Points on a hilly landscape, in no order, each with its height.
A ball rolls from a point to whichever of its 2 nearest points has the largest drop for the distance, and stops where none of them is lower. Distance is the straight distance between rows; heights are no part of it.
(513): [134 143 178 139 141  90  82 121 146 157 135 181 139 118 149 158 144 111
  73 133 133 156 137]  (h 588)
(2): [114 116 117 132 130 147 183 117 118  75 121 188 168 142 127  92 162  79
  72 138 122 138 148]  (h 611)
(798): [151 118  94 178 141 153 178 146  99 142 123 109 188 111 133 138 136 105
  65 175  86 102 145]  (h 602)
(409): [129 135 158 116 118  84  76 129 120 121 181 132 118 111 180 121 152 131
 139  82 104 148 118]  (h 327)
(233): [144 154 187 139 106 146 136 168 102 132 146 149 123  99 146 144 160 125
 133 130 106 184 164]  (h 604)
(1220): [103 134 148  84 131 121 108 154 132 147 114  74 126 107  99  94 157 125
 144 172 127 159 145]  (h 458)
(1080): [134 138 173 144 163 114 100 114 201 138 124 165 122 168 172 137 143 110
 109 117 136 160 127]  (h 616)
(82): [138  93  52 100 131 121  91 107 121 110 128  85 115  94  83 128 138 135
 170 129 140  90 100]  (h 416)
(886): [159  99  81 160 144 140 140 144 116 127 140  86 153 118 138 132 153 123
 110 153  83  93 135]  (h 559)
(969): [187 106 150 109 152 103  82 143 136  77 137 126 113 122 150 106 153 177
 130 101 107  76 111]  (h 320)
(499): [114 121 123 155 132 105 103 125 106 197 191 113 144  85  95 163 105 141
 115 146 112 141 110]  (h 450)
(830): [144 139 151  93 128 100  95 165 159  58  89 133 139 117 113 149 182 133
 101 130 120 114 134]  (h 579)
(525): [ 77 112  61 205  88 104 176 125  96 153 138 178 149 136 157 125  73  98
 112  91 143 138 137]  (h 755)
(679): [157  95 139 168  98 170 139 143 125 179 176  78 115 121 161 179  89 150
 156 137  65 137 164]  (h 595)
(213): [205 179 134 114  92 148 122 100 112 106  75 115 116  89 121 182 148 133
 144 117 154 111 129]  (h 797)
(893): [131 135  78 130 106 123 131  98 132 138 103  60 113 164 142 137  96 112
 154 101 148  92 122]  (h 677)
(1222): [171 121  75  83 112 117 116  98 144 130  55  80 109 116  91 137 102 147
 139 149 140  71 107]  (h 738)
(1030): [180 147 182 123 101 135 113 146 125 110 116 119 104 106 173 130 169 150
 148 120 118 138 161]  (h 578)
(678): [171  93 114 121 105 103 144 127  74 100 159 153 152 123 107 101 118 141
  96  94  95  64 134]  (h 193)
(369): [122  96  73 135 120 161 147 150 140 106 101 112  98 158 111 135 116  90
 182 103 140 143 121]  (h 511)
(829): [ 19 129 125 128 122  97 163 149 103 160 170 152 140 139 104  60  64 124
 113 129 154 171 128]  (h 400)
(897): [161  93 126 124 101 149 143 140 111 128  95 114  81 144 116  72 131 157
 168 120 110 106 163]  (h 209)
(1219): [ 86 101  73 167 159 113 136 115 120 170 182 149 174 115 130  83 137 114
  98 164 112 142 143]  (h 543)
(1057): [100 159 130  84 143  97 134 152 135  60  71 103 155 120 134 122 175 117
  86 165 118 117 136]  (h 557)
(1144): [106 139 150 105 149 160 151 149 136 133  99  65 113 189 112  87 118 114
 130 133 129 144 145]  (h 395)
(273): [136 122 161 149 113 181 150 132  79 186 196  90 134  95 117 172 101 140
 160 150  73 158 160]  (h 552)
(668): [ 79 134 118  88 124 112 125 110  97 133 136 188 166  91  63 112 143 104
 115 159 151 139 135]  (h 527)
(432): [135  75 107 148 192 155 148 120 153 111 156 139 148 157 128  90 169 102
 116 151 104 108 139]  (h 592)
(878): [161 175 172 107 125 105 100 135 157  48  92 151  93 103 174 142 196 170
 142 100 121  86 147]  (h 614)
(701): [163 103 154  93  87 120 116 142 109 138 113 130  91 118  72  97 104 147
 182 141 124 135 141]  (h 282)
(31): [151 130 127 134 126 138 113 116 106 155 149 107 131 124 110 160 112 123
 132 121 119 135 126]  (h 379)
(805): [147 141 152  87 131 149 105 143 108  62 130 105  69 120 157  94 162 204
 184  99 145  84 101]  (h 205)
(248): [145  98  92 146 118 175 160 128 156 138  79  99 100 204  92 160  88 110
 177 111 152 123 142]  (h 568)
(943): [156 114 173 159 141 147  94 124 157 164 184 142 110 135 181 182 111 129
 128  95 100 141 131]  (h 657)
(623): [ 90 135 152  72 165 138 132  80 149 145 142 118 135 173  66  87 117 101
 117 130 145 134 133]  (h 216)
(884): [115 149 172 158 127 149 168 190 107 118 149 173 146 119 134 117 140 118
  95 144  98 182 142]  (h 628)
(972): [113 152 188 126 143 165 157 139 136 168 145  95 117 193 122  95 118 105
 139 105 120 177 133]  (h 349)
(555): [104 135 115 114 128 126 132 121  82  82 138 158 167  99  76 126 173 111
  98 131 124 122 122]  (h 558)
(1134): [153 126 103  91  91 154 144 140  79  97 107  64  90 128  91  74 128 155
 178 110 116  94 135]  (h 129)
(683): [108 126  65 107 115  74  67 105 144 110 125  93 127  96 168 123 127 117
 162 107 143 129 105]  (h 339)
(791): [166 120 156  95 127 157 138 181 116  82 122 115  65 123 161 124 146 251
 208 106 119  67  74]  (h 156)
(110): [ 39 154  80 173 160 132 182 125 130 150 154  89 165 164 141 122  99  75
 125 134 169 155 111]  (h 736)
(592): [145 118  88 164 115 161 143 115 156 183 115  86 131 181 123 161  84 104
 137 114 129 121 137]  (h 627)
(904): [132 124 110 126 147 162 138 173 143  72 101 101 126 146 107 145 152 107
 166 118 130 145 102]  (h 554)
(646): [203 131 162 112  81 154 137 148 131 117 112 109  69 101 141 157  98 218
 200 118 103 104 131]  (h 513)
(559): [102 103 142 139 133  90  94 154 120 143 186 144 130 137 144 131  98 123
 127  91 107 137  95]  (h 380)
(1066): [142 135 103 107  98 149 146 131  66 100 117  87 141  98  78 114 126 124
 137 123 126  97 125]  (h 222)
(533): [ 94 122 141  55 139 110 159  75 123 106 112 123 137 180  81  94  87  96
  89 123 144 123 121]  (h 132)
(408): [ 71 139 100 122 135 118 160 114 121 124 136  77 151 179 141 113  96  86
 125  99 144 139 110]  (h 766)
(395): [172  87 112 126 130 161 143 115 107 119 131 133  83 163 115 128 111 205
 154  99 122  34 104]  (h 560)
(631): [127 107 156 130 172 113  73 143 175 174 167 105 109 126 127 172 110 138
 170 128 131 158 118]  (h 22)
(977): [133 112 140 183 122 129 120 130 121 175 185 185 136 126 170 176 101 107
 109  96 109 156 133]  (h 686)
(1043): [147 122 157 111 174 172 135 111 185 154 111 164  91 205 105 129 117 134
 140 119 151 123 115]  (h 348)
(104): [181 105 175 134 141 191 121 131 143 165 147 105  55 150 165 158 115 191
 198 115 108 128 125]  (h 437)
(1034): [155 102 118 108 144 158 140 124 135  72  99 152 123 185  94 136 134 128
 114 104 136  84 101]  (h 350)
(979): [171  91 110 124 122 132  98 123 141 145 140 113  85 151 124 136  91 177
 157  96 124  81 106]  (h 523)
(1203): [193 138 106 114 114 157 127 111 115 110  84  97  91 120  89 172 119 161
 157 123 147  65 106]  (h 768)
(99): [118 129 151 101 120 106  83 122 146 161 122 156 119 101  79 149 129 118
 163 144 151 176 138]  (h 438)
(541): [115 157 134 107 117 103  74 110 114 102 148  91 111 112 163 117 152 118
 166  71 145 142 108]  (h 286)
(1004): [141  85 120 125 164  80  67 129 207 164 138 134 115 123 147 154 116 127
 140 137 132 131 123]  (h 133)
(994): [188 101 118 124 124 156 138 152 137 118 110 143  94 122 161 130 140 249
 203 144 118  54  96]  (h 221)
(83): [ 99 189 118 130 113 123 175  72  88 137  94 114 163 135 155 122 103  93
  48 149 145 102 132]  (h 774)
(135): [ 97 133 127  95 158 153 153 100 116 102 121 135 171 131  83  89 162  88
  86 157 119 118 137]  (h 584)
(416): [ 82 151 131  85 116 110 131 156 102 107 106 102 158  74  72 104 172 125
 120 192 130 157 151]  (h 485)
(387): [ 38 129 113  65 123  88 155 115 110  92 123 142 152 177  91  93  56  95
 110 107 144 146 110]  (h 244)
(996): [132 142 155 110 148 109 102 139 174  30  75 133 110 130 154 139 183 151
 118 103 147  90 113]  (h 598)
(686): [119 176 102 185  73 101 151 131 102 126 105 164 145  99 206 119 132 108
 102 120 139 160 134]  (h 822)
(515): [ 95 143 147 143 119  71 110 103 138 131 129 190 170 116 174 109 128 105
  56 135 147 142 117]  (h 553)
(134): [164  91 160 161 119 167 133 125 130 168 189 129 103 149 176 146  92 146
 145  96  71 143 160]  (h 629)
(655): [ 73 147  66 196  78  78 157 135  72 129 121 162 138 110 192 100  92 111
  93 109 151 141 111]  (h 791)
(726): [140 107 103 109 131 116  92  75 180 143  75 162 135 128  94 151 132 106
 113 146 161 124 138]  (h 317)
(888): [171  98 167 124 161 176 112 122 192 162 123 134  70 171 144 150 108 158
 178 124 132 132 135]  (h 397)
(864): [162  90 110 119 158 108  73  99 197 161  96 142 114 147 116 166 121 151
 126 146 149  81 112]  (h 228)
(900): [169 147  89 154  76 137 134  98 115 129  79 156 148  82 158 149 154  99
 115 138 133 128 150]  (h 844)
(475): [139 127 130 101  96 123 136 105  89 148 123 113 138 151  92 106 107 123
 105 129 117 102 138]  (h 298)
(421): [157 117 168 124 125 199 148 154  73 132 170  84 131  96  74 174 119 149
 163 152  86 149 159]  (h 512)
(49): [ 53 162 126 168 151  86 109 103 133 163 149 212 141  96 148 113 122 129
  78 143 173 168 113]  (h 510)
(359): [ 73 139 102 170 167 150 181 109 166 158 159 140 169 185 114 129  89  67
 117 119 159 147 110]  (h 704)
(656): [147 131 150  92 124 114  68 139 114  67 153 115  74  98 138 122 163 160
 194  78 136 120 104]  (h 242)
(1049): [135 135  84  77  93 123 129  76 128 149  67  58 100 164  99 124  83 141
 144 118 162  72 121]  (h 711)
(1050): [128 138 159 138 112 143 167 142 113 121 103 191 146 152 134  93 135  88
  83 136 128 167 137]  (h 636)
(720): [ 98 170 170 167 138 101 129 159 142 151 122 184 163  85 140 182 155 134
  83 154 145 159 144]  (h 621)
(1120): [182 100 110 133 137 141 101 150 144  89 126 143  86 118 161 130 164 192
 174 114 114  77 118]  (h 279)
(616): [ 52 151 122 152 110  96 149 104  93 170 149 179 134 118 132  77  85 130
  78 133 157 164 129]  (h 456)
(1073): [117 200 110 115  93 117 144  99  93 110  85 105 163  96 178 125 149 110
  75 128 136 111 123]  (h 801)
(197): [193 102 199 115 106 163 110 142 144 143 140  98  67 103 155 153 103 208
 200 152  85 134 152]  (h 474)
(1047): [171 127 122 137 146 158 127 156 135 118 111  85 147 109 108 188 151 150
 115 160  94  94 129]  (h 514)
(667): [112 139 132 129 154 137 129 175 167 105 119 134 139 130 103 152 147 101
 114 136 138 166 119]  (h 585)
(932): [138 191 109 162  76 121 145 113  97 154  99 118 136  69 183 156 150 116
 101 134 139 144 130]  (h 826)
(166): [ 90 170 154 143 134 119 181  85 121 152 128 138 170 151 173 112 111  93
  55 163 149 148 126]  (h 746)
(215): [ 63 174 125 128 134  88 153 159  97  83 101 116 167  91 163  97 158 125
  80 184 128 139 145]  (h 531)
(963): [ 80 125 132 121 164 128 156 141 198 152 137 152 163 184 111 118  83  89
 102 142 141 175  91]  (h 670)
(1132): [143 128 144 102 137  75  63 118 123  88 159 135 131 110 129 122 158 136
 115  97 115  97 103]  (h 356)
(222): [111 114 108 196 129 138 158 108 118 172 172 197 149 145 144 126 102  88
  99 100 131 141 143]  (h 716)
(472): [191 151 159 104  87 135 115 156 138  90  78 106  73  92 146 136 165 185
 192 124 125 123 139]  (h 551)
(769): [174 125 161 130 135 182 139 165 129 128 133 105 134 116  74 187 148 131
 148 163 110 137 137]  (h 460)
(1127): [101 152 144 183 118  84 124 161 128 184 118 156 157  83 150 141 121 161
  56 185 129 155 139]  (h 656)
(462): [111 143 130 107 132  78  91 108 167 140  84 142 146  92 108 146 165  99
 136 151 168 153 149]  (h 387)
(662): [ 90 159 157 153 162 124 139 146 198 144 116 160 156 173 156 128 120  82
  98 127 154 189 110]  (h 642)
(964): [ 29 114 108 110 154  89 170 135 137 106 159 158 172 162 122  77  63  96
 100 126 139 162 103]  (h 331)
(670): [114 108  95 159 194 139 130  98 124 139 184 135 171 124 136 115 155  88
 101 145 114 118 126]  (h 571)
(938): [ 95 112  70  99 152  89  90 126 131  99 156  87 135  93 121 105 152 112
 146 114 120 115 111]  (h 378)
(772): [112 138 139  93 142 132 127 121 114 107 111  53 102 144 112  91 149 120
 159 147 139 124 146]  (h 430)
(72): [174 151 106 135 101 171 149  94 110 103  75 133 127 130 120 161 157  95
 116 117 141 115 146]  (h 821)
(937): [162  79 125 125 115 160 104 128 150 133 153 105  56 147 140 150  89 181
 222  87 124 115 122]  (h 480)
(640): [113 133 162 137 127  93 111 185 161 127 127 150 152  87  95 192 147 114
 115 160 133 165 124]  (h 619)
(469): [163  88 120 137 115 138 136 145 116  93 138 166 127 157  88 126 113 118
 100  96 113 107 119]  (h 283)
(497): [136  91 134 138 177 161 135 158 131  82 154 115 118 176 135  78 157 142
 124 123  96  95 121]  (h 608)
(1195): [120 135 124 190 126  98 125 140 125 188 144 134 156 111 189 107 122 134
  76 155 109 139 129]  (h 689)
(204): [132  74  42 122 133 141 132 134 118  89 121 124 135 103  88 127 134  98
 181 131 132 122 125]  (h 457)
(1170): [ 89 162 155 110 131 101 131 142  90  96 124 135 156  75 131  89 205 127
  93 159 127 140 176]  (h 509)
(426): [126 128 156 115 156 160 129 106 143 163 168 137 120 187  82 112 102 115
 136  91 135 138 129]  (h 285)
(747): [136 146 143 171 130 120 143  98 156 179 133 149 149 155 186 103 118  93
  81 131 134 136 131]  (h 719)
(1031): [ 98 105  95 165 125 101 109 104 100 181 168 162 146  70 134 122 131 129
 126 152 131 159 136]  (h 505)
(464): [100 156 150  97  90  91 117  93  93 161 119 164 124  85  65 131 112 117
 132 155 170 168 130]  (h 486)

Call two points neighbours if one is among the 2 nearest of the other. Go from one point of each pair to the other, from neighbour to neighbour, staying as low as possible. Name the highest point that can't be avoided.
(791), (533) | (395)
(769), (533) | (943)
(791), (678) | (904)
(1134), (678) | (475)

Where does a ball stop that starts at each point below?
(2) | (631)
(900) | (369)
(996) | (533)
(686) | (769)
(878) | (533)
(432) | (1134)
(233) | (533)
(979) | (533)
